Points, in no order, along strands that fork and pass close to each other.
Points whose rows are less than 98.1 apart are linked; no others are. Some points are linked to none.
dipa: [ 30  -9  19  31  13   5  29  44 -34 -50  -6  30 -15  -3  -6  17 -56 -26
  13 -15  11 -37   0  22 -16  16 -12 -15]
Rupi: [-80 -11   3 -42  20   4 -27 -22  12   3  17 -48  -3  11 -22   2  20 -11
  14 -25  -6  33  -4   3  39  -4  64 -25]
Dis: [ 49 -18 -13  31 -26   2  30  -4 -35 -60  26  25 -15 -11  -8  26 -35 -35
   6 -30  -5  20  -5  67  14  25 -70 -21]
dob: [ 50  26 -12  12  10   6  -4  14  22  -2  23  39   7  -5  44  21  14 -27
  -4  73 -46  66  13 -21  25 -25  10  -1]
tidub: [ 12  17  17 -16  22 -27 -25   0 -14 -41   2  21  29 -25  16   5 -23 -21
  11  34 -83  75  -3 -16  25   5 -12 -19]
Rifes: [ 19 -11 -35   6   7  26 -39 -25  48  -6  18  20 -33  20  23  26   1  21
 -21   1  11 -20  39  11  -5 -21  23  32]
Dizuf: [ 17  21 -52  -3 -10 -37  -8  -6  61  83  46 -48  -1  -5   0  -4  55 -14
   6 -14 -44  83   8 -10  36  24  10  53]
tek: [  1  -5 -19   6  18  39  16  21  22   4  16 -21  59  30 -17  20   9  23
 -23 -69  69 -73   3 -23 -81  -3  -6  12]
Mopo: [ 14   3 -10   9 -15  52  11 -21  -9 -26   9 -14  36  11  29  42  20 -11
 -11  -6  51  -3 -46  37  35  28  13  -5]
zer: [ 24  16   8 -20  33  -3 -19  22  -6 -62  11  35  13 -24  17  17 -36 -27
  -7  33 -53  53   7 -30  13  -8   6 -14]
govam: [  9  27   6   7 -30 -72 -11   6 -22  64 -12 -62  48  -1  20   2  10 -15
 -18  33 -64  74  22 -28  14  16 -35 -11]
sanos: [ 17   6  -4 -29  22  21   6  34 -12   4   8  19  42 -25 -35  -8 -19  45
 -43 -33  24 -45   6 -86 -95 -36  -5   1]
fori: [ 31  -9 -39  24 -11  35 -28 -25  33 -37 -14   8 -12  13  32  25  -3  22
 -44 -20  22 -24  24   6 -17 -22  -5  28]
dalid: [-22  -1   7 -24  29  -5 -29   6   4  -9  -5  22 -29 -12  25 -16 -18  36
  -5   9 -29  32   4 -19  12 -18  40 -15]
peka: [-10  -1  14 -46  24  14  11  38  -8  40  16  43  19 -19 -53 -17  -6  34
   1  -9  41 -63 -13 -55 -52  -4  31  25]
magu: [  7  -7  -7  10   8  47  20  35 -11  11  13   5   8  37  26  32  17 -22
  11  34  45 -30 -30  -8   2 -11  53 -11]
mib: [ -6 -10  20  -3 -63 -14 -10 -14 -49  68 -18 -65  29   5 -14   1  21 -40
   1 -10   4  56 -17  -1  42  40  16 -10]
soser: [-26 -22  12  -4 -18   6 -27 -32   4 -28 -18   6 -48   9  10   6 -18  31
  15 -42  20 -34   8  54  13  15  -4   4]
pesan: [ 37 -11  -8  74 -17  45  29  11  -3 -36 -12 -12 -17   0  10  13 -15 -10
 -40 -16  25 -65  35  18 -60 -37 -62   5]
konid: [-52 -14  32  -3  31  -9   8 -16 -15  38 -47   7 -44   3  -3 -82  16 -23
  50  39  -8 -19 -30 -29  14   5  25 -43]
dup: [ 34 -15  17  24 -13   5  22  19 -41 -60  -3  31 -23  -1 -14  19 -49 -37
  20 -17   6  -5  -8  40   5  12 -44 -23]
numam: [-34 -15   2 -43  -5  15   2   7  -1  32   1  31  -3 -17 -61  15 -12  36
   4 -24  28 -70  -1 -56 -80  -9  29  40]
peg: [   2    0   10   -4   22   22    8   16  -18   -7  -20    3   53  -42
  -40  -23  -24   34  -45  -55    5  -29    8  -73 -106  -40  -21   12]
lam: [-54  -8  12 -34  50   3 -35 -11  -8  16   4  27 -49 -40   4 -66   4  45
  23  30 -20 -32  -3 -35 -13 -19  29 -24]
tepu: [ 33  14   7  23  -3 -43   2   1  45  -8  -5  52 -41  -6  43  12 -11  19
  22  25 -34  45   4  -2  -3  -9  -7  12]
vipe: [-56 -14  17 -23 -24 -11 -23 -42 -19  35 -25 -65  22  27 -36 -13  42 -33
  19  -4   6  41 -30  15  58  26  43 -34]
figiv: [ 56   6  -6  47 -33  37  23 -13  -7 -39   1  19 -12   3  23  28  24  -7
   4  35  18  -8  -8  65  17  19 -26   4]
rade: [ 53   1 -19  40 -16  54  -8 -20  24 -25   3  11 -11  10  21  29  41  20
  -9  36  21 -22  33  54  16  -3 -13  19]
Vikuz: [ 42  -1 -26  42 -15  -5 -14 -33  74  31  16  39 -37   7  34  14  36   1
  23  28   5  10  27  31   0 -22   9  66]
murap: [ 38  35 -24  34 -26 -57  29  -7  20  39   9 -16  15  -2  47   8  27  -1
  13  27 -54  54 -15  17  40  19 -44  55]
Sak: [  8   0  33  21 -19 -40  22   2  -4   1 -15  50 -47   0  39  12 -31  12
  33  15 -30  38  -5  15  11  10 -16 -15]
tun: [-92 -14  21 -20  12 -17 -22 -15  22   6  28 -14 -59   5 -37   5  -9  17
  20 -14  -2 -27  21   0  -2 -10  49   5]
lud: [-13  10  -5 -13 -47 -21   6 -17  15  69   8 -60 -17 -15   7  20  43 -15
  18 -19 -34  54  -4  27  44  51 -13  19]
leb: [ 32 -21  -7  46 -17  38  46  11 -24 -55  13  11   5   6  -9   7 -18 -33
 -10 -29  72 -33 -18  56  -9  17 -50 -23]
Limip: [ 46   6 -18  38 -23 -58  19 -26  26 -41   1  42 -19 -14  25  14 -12  21
  16 -21 -36  38   1  49  18  12 -64  28]
Vur: [-37  -5   9 -18  -9 -33  -5 -40   4  72 -44 -55 -22  14 -13 -16  50 -26
  47   8 -61  64   4   3  12  22 -15 -42]
lozit: [ 31 -22   3  60 -25  65  25  17  -1 -32 -15   0  -3  11   8  14  28   4
 -13  12  34 -81  38  23 -52 -38 -28  -3]
nezuf: [-47 -27  46   2   0 -31  30 -27 -37  43 -52  14 -39  24 -12 -70   2 -36
  54  29  -2   3 -14   6  31  20   6 -40]
buko: [ 49  48 -24  47 -32   8  13 -17 -14  12  24 -21  35  -6  37  20  45 -25
   1  70 -23  18 -14  52  36  25 -55  29]
Zono: [ -4  18 -17 -24 -14 -40 -25  -4  -9  64  -6 -65  45  -1  22  -6  35  -5
 -26   8 -65  81   3 -26  33  11 -12  -2]
Nela: [ 16   0  19  -3  40  12  -3  62 -18 -61  13  29  -3 -54 -17 -17 -44  -5
  -4   1 -18 -36   8 -49 -44 -12  -5 -13]
botif: [-15 -13 -27 -19   9  43  -3  13  20   9   4 -18  38  12 -17  24 -17  36
 -45 -71  43 -65  20 -49 -86 -16  -8  26]
noneb: [-14 -11  12 -11  -7  18  18   0 -18  -8 -46   1  21 -27 -44 -22 -35  39
 -50 -67   2 -52  22 -57 -96 -26 -27  20]
zekis: [  7   4 -33  12 -16 -30 -24 -39  70  30  41  -4 -35 -10  10  16  28   6
  24 -11 -14  55  15  21  31   2  22  67]
Nud: [-13  -7   0 -31  38   5   7  34 -20 -25  -1  19  32  12  -6 -17 -14  29
 -10 -15  28 -40 -27 -39 -31  -3  39 -18]
mivi: [-35 -27  13 -12  -4  -6 -16 -22   6 -11 -35  17 -48   4 -10 -16 -27  43
  12 -36   2 -51  18  26 -22   3   3   0]
muma: [-13 -16  41  -8 -45 -28   6 -10 -61  45 -41 -37  35  29 -21 -25  11 -59
   9  14  23  40 -14  -5  53  28  21 -35]
Zub: [ -2  -5  31  11 -32 -36  33  -6 -36   2 -19  22 -33  -1  22   2 -20 -10
  37  20 -25  42 -23  40  32  24 -18 -23]
Mupe: [ 27   5 -17 -13  47  18 -33  33  15 -29  21  40 -29 -13  18  -1 -32  39
 -45   6  -8   2  10 -40 -23 -42   7   4]
Nafir: [ 32   5 -22  13  -9  51  -5 -15  11 -58   9  -8  31  20  27  34  12   2
 -21  -8  40  -3 -21  37   4   7   8  -8]
bemov: [-64 -13   0  -3  -7  28 -18  -8  36 -14  59 -18 -29   7 -22  45 -11   2
   0 -30  46 -64  16   7 -17  11  27  31]
sav: [ 38  16   0   9  43  30  18  62 -16 -41  23  22  27 -50 -25  -1 -40 -14
 -23   3   6 -50   5 -61 -76 -37 -13  -2]
Lezik: [ -2   0   3   5 -53   7  14  -4 -24  65   7 -36  18  10  17  35  29 -47
   5  10   6  48 -21   4  44  34  26  -1]
lin: [ -3  10 -16  -3 -14 -35 -10 -69   1 -18 -18 -14  -5 -18  20  -8  14  46
   4 -21 -30  39 -21  75  52  28 -31  11]
fupu: [  2 -10  19  13  12 -18  -4 -12  -5 -56 -38  30 -47 -12  10 -16 -44  35
   5 -25 -27   3  14  33 -19  -6 -31 -25]
fiz: [  2 -13  -2  24  -1  -2  33  17 -18 -54 -11  -4  42  17 -18 -29 -29   7
 -22 -86  87 -46 -14  40 -19  20 -40 -23]
Til: [-14  22  27 -34  32 -33  46  17  -9 -17 -49  31  37   9 -70 -65   2  23
  20 -11  33 -82  -9 -26 -16  14  -3 -29]
Digu: [ -5  -6  -3  -6  -4  17  14  30   5  -8   7   2  33  31 -19  13  -4  16
   3 -57  92 -79 -29  13 -23  32   8  12]
duf: [-25   4 -22 -12  -7  27 -25 -38  47 -12  55 -29  -6   0  -2  45  28   0
  -7 -19  30  13   3  34  41  15  46  31]
faf: [ -8   0  68  -4  -5 -38 -11  14 -40  27 -11   3  19 -51  16 -20 -15 -57
  23  55 -55  89  -5 -48  14  14 -11 -34]
zolim: [-20  -4  22 -21  23  -7  20  35 -25 -23 -11  16  44  32  -4 -19  -5   0
   7  -6  37 -21 -33 -22  20  12  46 -24]
fanun: [-61 -16  16 -20  -9   4   5   3  -2   9  11 -30  -9  14 -32  -8   4 -22
  33 -36  47 -30 -21  26  41  24  62   0]
tema: [ 13  11  20  -6 -21 -61  -1 -18 -47 -11   1  -5  32 -15  -6  19 -37 -38
  22  32 -67  62  -7  29  32  22 -63 -11]
vor: [-36   3 -27 -18  27 -16 -48 -22  62  17  60  -1 -46  -2 -17  11  12  16
  -7 -18  -5  53  43 -10  35 -40  37  34]
Keni: [ 65  10 -19  45  10  35   1   5  10 -80  -2  -3   6  -5  10  31 -22 -26
 -13  -2   0  -5  32  27 -17 -18 -30  -6]
logon: [  9  -4 -13  -2  13  17 -17  20  14 -26 -20   8 -18 -11  -8   1 -32  42
 -56 -28 -15 -44  34 -54 -70 -37 -25  16]
Volo: [-40 -16  14  -6  11 -16   5 -60 -27 -10 -47 -11 -15  34   4 -29  -4  -3
  33  13   2   3 -35  44  35   7   3 -44]
kame: [ -6 -16  -4  -2 -26  39 -12  10  26  29   5  12 -53   4 -30  40 -14  19
  -9 -13  15 -81  20 -14 -65  -3  -1  50]
Nepug: [ -5  16  -3  -6 -61 -74  -2  12   9  94  -3 -88  13   4  18 -14  39  -6
   3 -17 -48  48   9   5  13  50 -56  15]
Gabop: [  6 -12 -16  -7  10  55  -1  24  16  15  22  14 -15  16   3  31   1  16
 -11  32  38 -64  14 -12 -41 -39  32  12]
mosu: [ 35   2 -12  40  26  44  32  35  -5 -56   0 -10  33   3   4  11 -24  -7
 -32 -28  45 -59   8 -13 -55 -26 -16 -19]
Kesa: [ 11  20 -26   9 -51 -68  17  14  46  91   5 -80  12  -2  28 -10  49 -17
   1  -7 -34  38  -2   7  28  53 -56  49]
Loga: [ 29 -10 -50  -7  20  49 -32   9  36 -22  10  24  -5  37   9   8  15  24
 -52  19  10 -34  55 -28 -38 -72 -18  28]
norik: [  0   5  -5  17 -46  28  10 -17   3  52  29 -29 -17  -1  15  40  49 -29
  22  11  18  24 -22  36  47  34  26  21]
vosug: [ 22  -9   7  18 -16 -37   9 -33  -4 -51 -15  33 -39 -11  14  -3 -31  31
   6 -26 -27  28   7  49   4   8 -50 -16]
Sobu: [ 49 -11   1  67 -24  55  34   3 -10 -48  11  21 -12  -8   4  27   4 -26
   2   5  41 -31   5  52 -11   5 -45  -8]
Rino: [ -1   0 -34  -5  28   5 -39 -19  62  28  71   7 -50  14   5  24  15  -1
  -8  19   8  39  35  -8  26 -44  41  49]
pok: [ -4 -18   0   2 -19  25  30   7  -3 -38  -1  -3  27  23  -7 -12 -10  16
 -10 -72 100 -56 -34  46  -1  40 -24  -9]
bova: [-54 -23   7 -66  39  10 -28  28   2  39  37 -13 -47 -14  -8 -16  12  -8
  -1  12   0  37   0 -35  21 -18  58 -22]
dode: [ -8   8  -2 -17 -19 -58   3  -6  66  53 -13  -4 -27  -7  24 -24  35  12
  35 -11 -56  86   2   3  14  -1  11  24]
vikim: [-52  -6  -4 -56  32  16 -43   9   5  17  11  19 -20 -27 -44 -18 -22  58
 -21  -5   3 -52  10 -38 -46 -21  22   5]
fibu: [ 79   1 -21  55 -10 -27   4 -20  46 -33   0  41 -16 -12  35  13  -6  24
   1  -2 -14  30  19  43  -9   2 -42  37]
poku: [ 49  -7 -27  42 -11  50 -16 -42  40 -52 -14  -4 -11  -7  32  17  14  13
 -48 -25  44 -20  31  43  -8   1 -51  22]
Bap: [ 36  -1   6  26  14  24  28  30 -23 -37  -9  27 -14  -1  10  24 -27 -21
   3  22  13 -40  -6  -2 -20   0   8  -4]
feli: [ 23   0 -30  31  10  42 -24   9  29 -15 -17  14 -13  10   8  10 -16  27
 -66  -7  -6 -49  46 -42 -63 -55 -32  27]
Zonet: [-18   7  29 -21  32  -9 -12  43 -40 -15   2  53 -11 -51   3 -63 -20  21
  26  31  -9 -34 -17 -64 -14  -5  16 -26]
sek: [-56  -2  35 -38  30 -16   9  29 -22  45 -16   7  -3  -2 -33 -89  30 -24
  23  33  26 -44 -30 -59  29  -2  45 -26]
vidof: [-24 -10  22 -37   1   8   6  25 -28   6  -3 -10  49  41  -3   0   1 -27
  -3   7  33  13 -46 -23  37   5  59 -32]
mifez: [ 77   9 -16  56  -8  -2  -3 -17  21 -75  -6  22  -7 -18  13  20 -21  -9
 -14 -11 -17  27  28  36  -1 -11 -49   9]
deni: [ 48  35 -27  31 -28  41  15 -31  -3  -5  10 -19  40 -11  34  25  67  -5
  -4  61  -8   7 -11  56  52  22 -23  19]
vekor: [ -4  -2 -48   7  12  31 -24 -26  70  19  73  -6 -31  14  -4  33  55 -15
   0  29  19  23  38  11  32 -37  35  47]
Tirod: [ 17  10   2  42  -1   5  58  19 -11  -2 -25 -11  57 -12 -30 -14 -27  -3
 -33 -81  56 -63   8 -34 -84 -15 -51  14]
mab: [-16  -1  22 -19  23   8  -3  52 -29   6   7  55 -29 -23  -5 -23 -31  31
  -8  22  -9 -24 -16 -44 -32  -4  40 -12]
luzu: [ 43  38 -23  25 -30 -31  -3   0 -21  40   9 -51  57   5  45  38  17 -30
 -18  49 -45  48  -5  -8  36  15 -25  24]
gilid: [-34 -16 -24 -60  25  42 -29  15  21   5  29  -6  12  10 -39  30 -19  48
 -37 -40  33 -53  20 -45 -65 -29   7  25]
Mir: [ -5 -13 -13   2 -10   3 -50 -13  60  -7 -14  24 -59  20   1   0 -26  49
 -29 -24 -21 -31  26 -17 -37 -21 -11  47]
divil: [-50 -24  27 -22 -15 -12   6 -10 -12  26 -21 -38   5  36 -32 -16  23 -43
  34 -17  31  15 -28  15  52  18  59 -21]
med: [ 10 -13 -44   0   5  23 -66 -25  70  -6  19  35 -47  23   0  10  -7  28
 -38  -8   1 -25  42 -21  -9 -37  -5  56]
kazu: [-62 -26   8 -51  22   4 -26   0  -1  31  11 -31 -26   7 -18 -25  25 -28
   8  -4 -12  44  -7 -25  30 -11  53 -37]
fip: [-25 -12   4 -10  -8 -28   4 -72 -28  -6 -34 -11   0  11   0 -20   8  18
  20 -10 -28  30 -31  62  41  24 -23 -28]
mal: [ 15  28 -17 -13   7 -36 -23 -21   5  -6 -10  -6  25  -1  26   5  15  22
 -10  17 -67  85  -6  -1  51  -5   9   7]
bem: [ 41   1 -25  41 -15  16  -4 -14  49  29   3  41 -19  12  35  19  54  13
  34  58  -7  19  36  24  11 -31  14  31]
kasa: [ 10  -7 -13  38 -10  67  17  26   4   3 -12 -13  20   8  -6  19  18  14
 -40  -1  35 -92  38 -22 -75 -45 -31  11]
rab: [ 44  35 -39  23 -13  -6  -1   3   2  46  23 -24  47  11  41  16  49 -14
 -11  54 -40  69   3  -4  44  -7  -6  17]
febur: [  1  11 -20  -8 -17 -23  -5 -20  44  54   9  -4 -29  -9  23  26  28  -2
  14 -10 -31  66   2   5  33   0  32  34]
pib: [  6  14 -21   1 -36 -59  -3 -45  22  26  -1 -16  -4  -6  26  -9  31  30
  14 -17 -37  45 -12  57  46  38 -40  35]
Sepi: [-16   1  46   1  44 -11  -4  16 -33 -41 -18  44 -18 -43 -21 -87 -16   9
  39  38 -27 -58  -8 -41 -26   7 -16 -34]
pul: [-20 -15  44 -22 -19 -23 -10  -4 -55  48 -47 -21  18  10 -16 -42  13 -47
   9  39  -8  55 -15 -30  32  18  24 -53]
pero: [ 23 -10 -11  18 -38 -26  28 -23 -46 -36  21  27  -6 -18  -1  17 -25 -17
  12  -6 -27  29 -21  72  34  36 -77 -17]
ludo: [  0   9  18 -10  15  -8  -9   1 -11   9  -3  20 -18  -6  32   9  -5   3
   6  30 -37  58  -9 -15  29   0  30 -25]
Tudis: [  7  -1   5   7 -24 -38   6 -28 -54 -36  12  15  28  -5 -18  22 -40 -44
  22   4 -53  48 -21  64  29  30 -84 -13]
kudop: [ 28  24 -22   6   8  -3 -19 -15  -1 -44  -3   5  35  -3  29  24  -9   8
 -13   6 -37  51  -1  12  33  -1  19  -6]
lus: [ 31   2   4  22   3  47  24  32 -13 -29  12  18   9  16  28  32   3 -16
   4  45  11 -17  -9   9  -2  -9  28 -14]
reb: [ -7  -4   3  20   7 -19  50  24 -11 -35 -24   3  46  11 -47 -40 -30  17
 -18 -84  54 -66   1   7 -29  15 -36 -19]
Gotog: [ 35 -19 -10  61 -19  52  13 -12   3 -46  -9 -22 -21  -3  21  -6  -8   1
 -46 -34  50 -50  34  28 -26 -16 -63  12]
ralez: [ 63   5 -17  44  19  32  -6  22  23 -69  -2  18 -17   1  11  20 -24 -20
 -39   0  -2 -24  44  -7 -50 -44 -20   1]
gapos: [  4  12  35   6 -36 -67  -3  -4 -65  27  13 -37  54 -21  -2  21 -37 -56
  18  38 -48  62   5  19  26  37 -59  -8]
pur: [ 41   3 -37  -9  41  48 -27  29  21 -16  24  33 -13   4  16   6 -23  28
 -54  32   7 -19  22 -51 -38 -66  -3  -4]
sezu: [ 43  28  -4  27 -23 -44  26  -8  32  10  -7  31   1  -3  51  24  -3  -2
  30  29 -51  61 -14  11  16   4 -20  31]
Kugaf: [-48 -16 -15 -54  16  19 -45  -4  25  -7  25  -1 -24   6 -39   5 -22  57
 -23 -33   7 -55  22 -30 -52 -28  18  25]
tibo: [-96 -14   9 -25  29  -5 -20 -43  16   1   2 -27 -45  14 -39 -23   8  -7
  50  -8   0 -33   2  18  -2  -3  53  -9]
nas: [  9  31  -7  15 -33 -74  17 -21 -13  40 -10 -30  11 -14  33   4  10   4
  10   0 -56  60 -17  29  39  35 -62  18]
bon: [ 39   1   3  34  25  22  29  45 -18 -45   0   2  24 -22 -29   1 -38 -27
 -30 -34  20 -60  19 -33 -77 -34 -24  -6]
dasa: [ 39  30 -28  14 -18  -2   2 -29 -20 -28   1 -19  37   0  35  32  -6   4
  -7  18 -41  45 -16  34  48  21 -25  14]
lev: [-37   2 -22 -12   2 -26 -42 -40  64  -2  37 -16 -43  -6 -10   2  16  13
  14 -27 -31  55  30  17  43  -8  39  42]
sep: [  0  17   2   3 -63 -67  -9  -6 -36  83  -9 -96  25   6  22   0  24 -17
 -10  -6 -32  40   2  17  20  50 -61 -11]
nutel: [  9   6  -2   2  14  11  31  31   6   4   5   6  58  25 -36   5 -11  28
 -16 -65  68 -80 -13 -33 -56   4   5   5]
fufa: [-60 -16  37 -34  21  -5   2  16 -13  42 -21   4 -31   3 -28 -59  14 -24
  35  16   6 -17 -29 -28  26  -1  56 -30]
Molos: [ -6 -11 -27  -7  -5  40 -21 -23  36  -2  29 -12  -8  13  18  43   8  19
 -13  -4  39 -16  -1  18  18   2  41  18]
dun: [  2  -8 -18  24   0  16  27   8 -12 -20 -27 -34  43   6 -14  -2 -40  13
 -43 -94  46 -63  10  -9 -73 -23 -38  -2]
Bupuf: [-54 -16  12 -27  15   0 -13  14   7  21   8   8 -50  -9 -21   6 -20  16
  23  -7  15 -42  14  -3 -20  -1  58  16]
mupi: [-20  -3   8 -20  25   6 -11   8 -14 -17 -45   4 -11 -28 -20 -28 -31  57
 -27 -44 -11 -57  23 -39 -74 -20  -5  -6]
kudud: [-12 -16  69  -6 -16 -43  -6   3 -59  29 -35  -9  26 -19  -3 -41  -8 -62
  24  60 -22  65  -5 -41  25  12  -3 -43]
bizef: [-16   8  17 -11  40 -26 -19 -39  -6 -44 -44  24 -23 -13  26 -41  -8  20
  18  22 -68  31  -3   3   6 -11  -5 -48]
sib: [ 49  24 -57  20  -4  26 -10 -17  26  27  28  -3  23   2  35  14  57  -1
  -3  48 -26  41   4  14  37 -11  14  31]
Vuzum: [ 18   5 -32 -20  35  48  -8  27  11  22  44  23 -19  12  26  23  19   5
 -12  60  14  14  11 -17  15 -57  35  -1]
Fubap: [ 52  10 -33  31 -14  33  -4 -13  23  -7  12  24  -2  10  44  32  43   7
  -1  44 -13  14  21  30  17 -24   7  21]
Zaz: [ -8 -11   6  -5 -12  -2 -21  -3   9  -9 -31  24 -63   5   4  -3 -37  54
 -17 -29  -8 -47  27   4 -44 -11  -9  14]
dof: [-36 -18  10 -23 -14  13   4   5  -9  29   3  15 -39  -3 -49   8 -26  27
   8 -16  24 -82   4 -26 -49   1  32  39]
mut: [  9 -14  21  -8  35 -17  36  48 -31 -81 -18  13  35   5 -51 -19 -58 -54
  17 -20  22 -32 -19   7   8   7 -28 -30]
Sugu: [ 12   3  30 -15  37   7 -12  52 -20 -63  15  35  -2 -35  -5 -12 -45 -27
   9  29 -26  10   0 -35  -4   3   0 -22]
ded: [-32  -7  19 -23  22 -34  38   5 -15 -17 -36  15  16  33 -47 -45  -9   4
  36 -12  43 -72 -20   5  13  16   9 -26]
tuf: [ 20  19  14 -18  17  -9  52  37  17  25  -7  39  73   1 -64 -18   5  28
  -2 -48  60 -60  -6 -49 -46  20   3  12]
vuzep: [ 22  27 -12  15 -30  53   7 -24 -12   1  12 -23  43   1  37  42  40 -17
 -13  35  24  18 -30  46  36  26  -1   6]
zak: [-39   4  11 -35  32 -19 -42 -19  29  18 -17  13 -48  -9  22 -39  10  25
  16  13 -40  53   8 -12   9 -15  28 -27]
ronip: [-66 -16  16  -1 -15  14 -16 -10  22  -4  49 -14 -25  10 -22  36   0 -15
  22 -28  40 -30  -5  27  16  13  66  24]
vum: [-30 -21  -3 -13   6  27   8  41   6  42  23   2 -19  18   7  17  10 -22
   8  21  37 -10 -25 -18  17 -11  70   1]
musu: [-24 -16  -2 -41   0  18   1  41  -5  39  18 -16  11  20  12  14  16 -35
  -1   7  26  29 -28 -19  42  -7  72 -14]
Dovob: [ 35  41 -19  33 -35 -11   6 -24 -31  12  14 -28  46   1  33  38  12 -26
 -18  43 -33  43 -30  25  42  35 -42  19]
Gota: [-54 -19   8 -24  18 -10   7 -42 -24  -6 -44  -9  -3  48 -22 -54   4 -19
  41 -11  28 -32 -36  42  41  18  17 -37]
ruze: [ 12  38  31 -36  18 -38  57  38  11   4 -21  44  65  -5 -75 -38  11  29
   7 -20  33 -69 -13 -44 -21  17   4  -9]
Zapo: [ -5   5  44 -13  14 -35 -10 -26 -42 -23 -21  -2  29 -19  10   2 -28 -28
  24  35 -66  62 -10  -2  25  27 -25 -30]
sipan: [  9   6  12 -11 -17 -12  -7   8 -18  50  -6  -2   1  -8  30  10  16 -22
  -9  31 -45  87  -7 -30  32   1  22 -14]
kevo: [-26 -18 -18   3  -9  56 -33 -30  53 -17  56 -25 -26  13  -3  41  18  -2
 -10   0  50 -58  13  13  -7  -2  25  45]
tope: [-21  11 -44 -27 -11  11 -22 -32  16  25  42 -59  12  -5  -1  35  39 -20
 -19 -13 -15  68 -11   6  57   9  42  21]
Lono: [ 27  -1 -10  31 -35  14   9 -24   4 -28   3  12 -22  -4  32  27  -4  18
  -5  -6  17  14  -9  53  33  21 -22   4]
benib: [ 16  31  28  16 -33 -77  -8   7 -56  47  -4 -66  60 -11  11  18 -19 -41
 -10  38 -60  66   3  -7  14  19 -50  -5]
ves: [ 23   0 -23  28 -29   7 -19 -39  61  16  29   3 -39   3  26  19  24   2
  14   5   9  14  10  47  13  11  16  52]
mol: [-16  -2 -17 -45  48  33 -16  26   6  32  52   0 -38 -11  12  13   3   6
 -12  28  17  38  -4 -28  33 -38  53  -3]
Vade: [ -9   0 -17 -22  22  38  16  45 -10  37  33  27  -2   7 -24  14 -10  12
 -14  14  50 -58 -17 -45 -48 -14  40  16]
bel: [ -1   5  20   6 -64 -45   5 -20 -56  67 -20 -62  35   7   8   9  13 -31
  15  10 -22  62 -14  17  33  47 -25 -10]
Femen: [ 26   1 -15  20  30  56  15  31   4  -1  11  -9  55  15 -19  17   8  18
 -38 -10  41 -73  25 -46 -89 -65 -14  -8]
bos: [ -4  -1  19 -13  36 -17  19  32 -27 -95 -25  11  58  19 -43 -36 -42 -14
  -2 -37  18 -35 -12   2 -10   8 -24 -46]
Sokim: [-28   5   5 -18 -27 -34 -15 -29   1  46 -27 -53  -3   2   2  -1  43  -9
  27  -9 -55  68  -2  16  40  21   7 -11]
Bodok: [ -1 -11  40  -7  17 -25  22  39 -52 -51 -18  27  21   4 -25 -24 -47 -52
  22  18   5 -15 -17  -5  21  33 -14 -20]
paket: [ 28  -7 -30   1  24  60  -8  23  18   0  24  24  -7  18  19  24  35  17
 -11  59  22 -31  31   5 -19 -52  21  -4]
patu: [-38 -20  53   1  -2 -40  37  14 -51   6 -45  32 -36  11 -15 -58 -25 -32
  45  39  -1  -5 -16   1  38  25  -4 -44]
tum: [-17   3  14  18 -53  -1  14 -28  14  49  26 -41 -38 -24   8  34  43 -25
  25 -13  -5  42 -11  53  48  51   7  26]
maver: [ 40   7 -17  22  15  59  11  21   8 -52  11 -14  53  31  15  27   5  -5
 -24  -9  48 -33  -6   7 -27 -15   3 -26]
nizol: [-12   1  27  -4  46  -9 -15  -6 -26 -48 -36  33 -30 -43 -14 -61 -22  32
  21  17 -39 -45   6 -26 -37 -10 -13 -36]
Zutog: [-38  -3  19 -26   5  -2  -6  33 -15  22  -8  34 -41 -14  -3 -16 -17  15
  12  12   5 -31  -9 -17 -15   1  43   9]
ged: [ 34   7 -21 -22  37  51  17  48  -8  -2  25  23  50  -1 -19  15   0  30
 -35   5  35 -55  -1 -58 -82 -57  -3  -7]
vev: [ 19   9  14  34   0 -23  73  27 -15 -11 -12   8  68  -5 -65 -25 -38   0
  -8 -82  56 -67  14 -11 -58  -7 -40   4]
zilun: [-34 -19  25 -13   4 -24 -12 -55 -10  58 -49 -33 -25  10  -5 -62  52 -42
  41  31 -34  59 -14 -12   0  14   4 -57]
gosog: [ -2  -6  26  -3  36 -24  -8 -10 -21 -58 -37  21 -28  -9   5 -37 -36  16
  22  11 -30  -5  -2   9 -14  -3 -12 -43]
Vig: [  0  -4  12  -4  44   2  15  43 -17 -67 -11   4  37   2 -18 -21 -35  20
 -17 -37  18 -41  -6 -21 -34   2   6 -28]
tif: [-17  15   9 -14  21 -50 -17 -13  57  18 -23  27 -28 -10  27 -42  25  32
  18  17 -61  81   0  -8   7 -19   4   1]
kivis: [-63 -11   1 -62  50   4 -43   3  -4  26  15  28 -32 -53 -25 -50  -3  60
   3  15  -7 -45   5 -37 -33 -31  29  -6]
roko: [ -7 -13  46   3  -6 -25  15  16 -52 -12 -28  26 -14   1   2 -15 -36 -40
  29  27 -16  21 -21  -3  29  25  -3 -37]
ris: [ 13  17 -33 -23 -12 -34 -18  -1  23  74  26 -54  22   2   9   7  58 -17
 -16  -6 -61  80  13 -24  47  13   3  33]
gase: [-32   3  -9 -31 -13   4 -28 -38  20  12  19 -42  -6   1  -3  25  18 -10
  -2 -17  -1  46  -6  27  51   6  58   5]
lugim: [-47  -4  19 -25  39 -30  23 -29 -11  -3 -48  -3   7  48 -33 -61   1 -16
  31  10  36 -54 -34   1  31   6  20 -33]
duloz: [ -4  13  43   1 -20 -28   2  28 -24  51 -12   4  -5 -21  34  -5  -1 -37
   9  42 -49 101  -7 -56  10  -1   5 -27]
vop: [ -2 -19   1   4 -25  12  15 -16 -13 -34  -8   3 -13   4  10  15 -10  23
  -1 -38  37 -14 -24  60  21  34   1 -16]

A fork is a point with three links. Follow the links from the first point to the second and name the forks in between, in order.
Fubap; Rifes | figiv
faf; Nepug | mib
Zonet; Gotog | Bupuf > dof > gase > Molos > Rifes
Tirod; Kugaf | nutel
pero; tepu | roko
Bupuf; bizef | gosog
nizol; Rupi | Bupuf > dof
lozit; bova | Rifes > Molos > gase
Rifes; luzu | figiv > Fubap
vekor; maver | zekis > Fubap > Dovob

A fork is a point with three links, a tip a point with one. Leave the first point through the second and follow the links. Name the first fork or tip that comes.
bos; Vig | tema
Til; ded | roko
dalid; ludo | mib
peka; Vade | gase
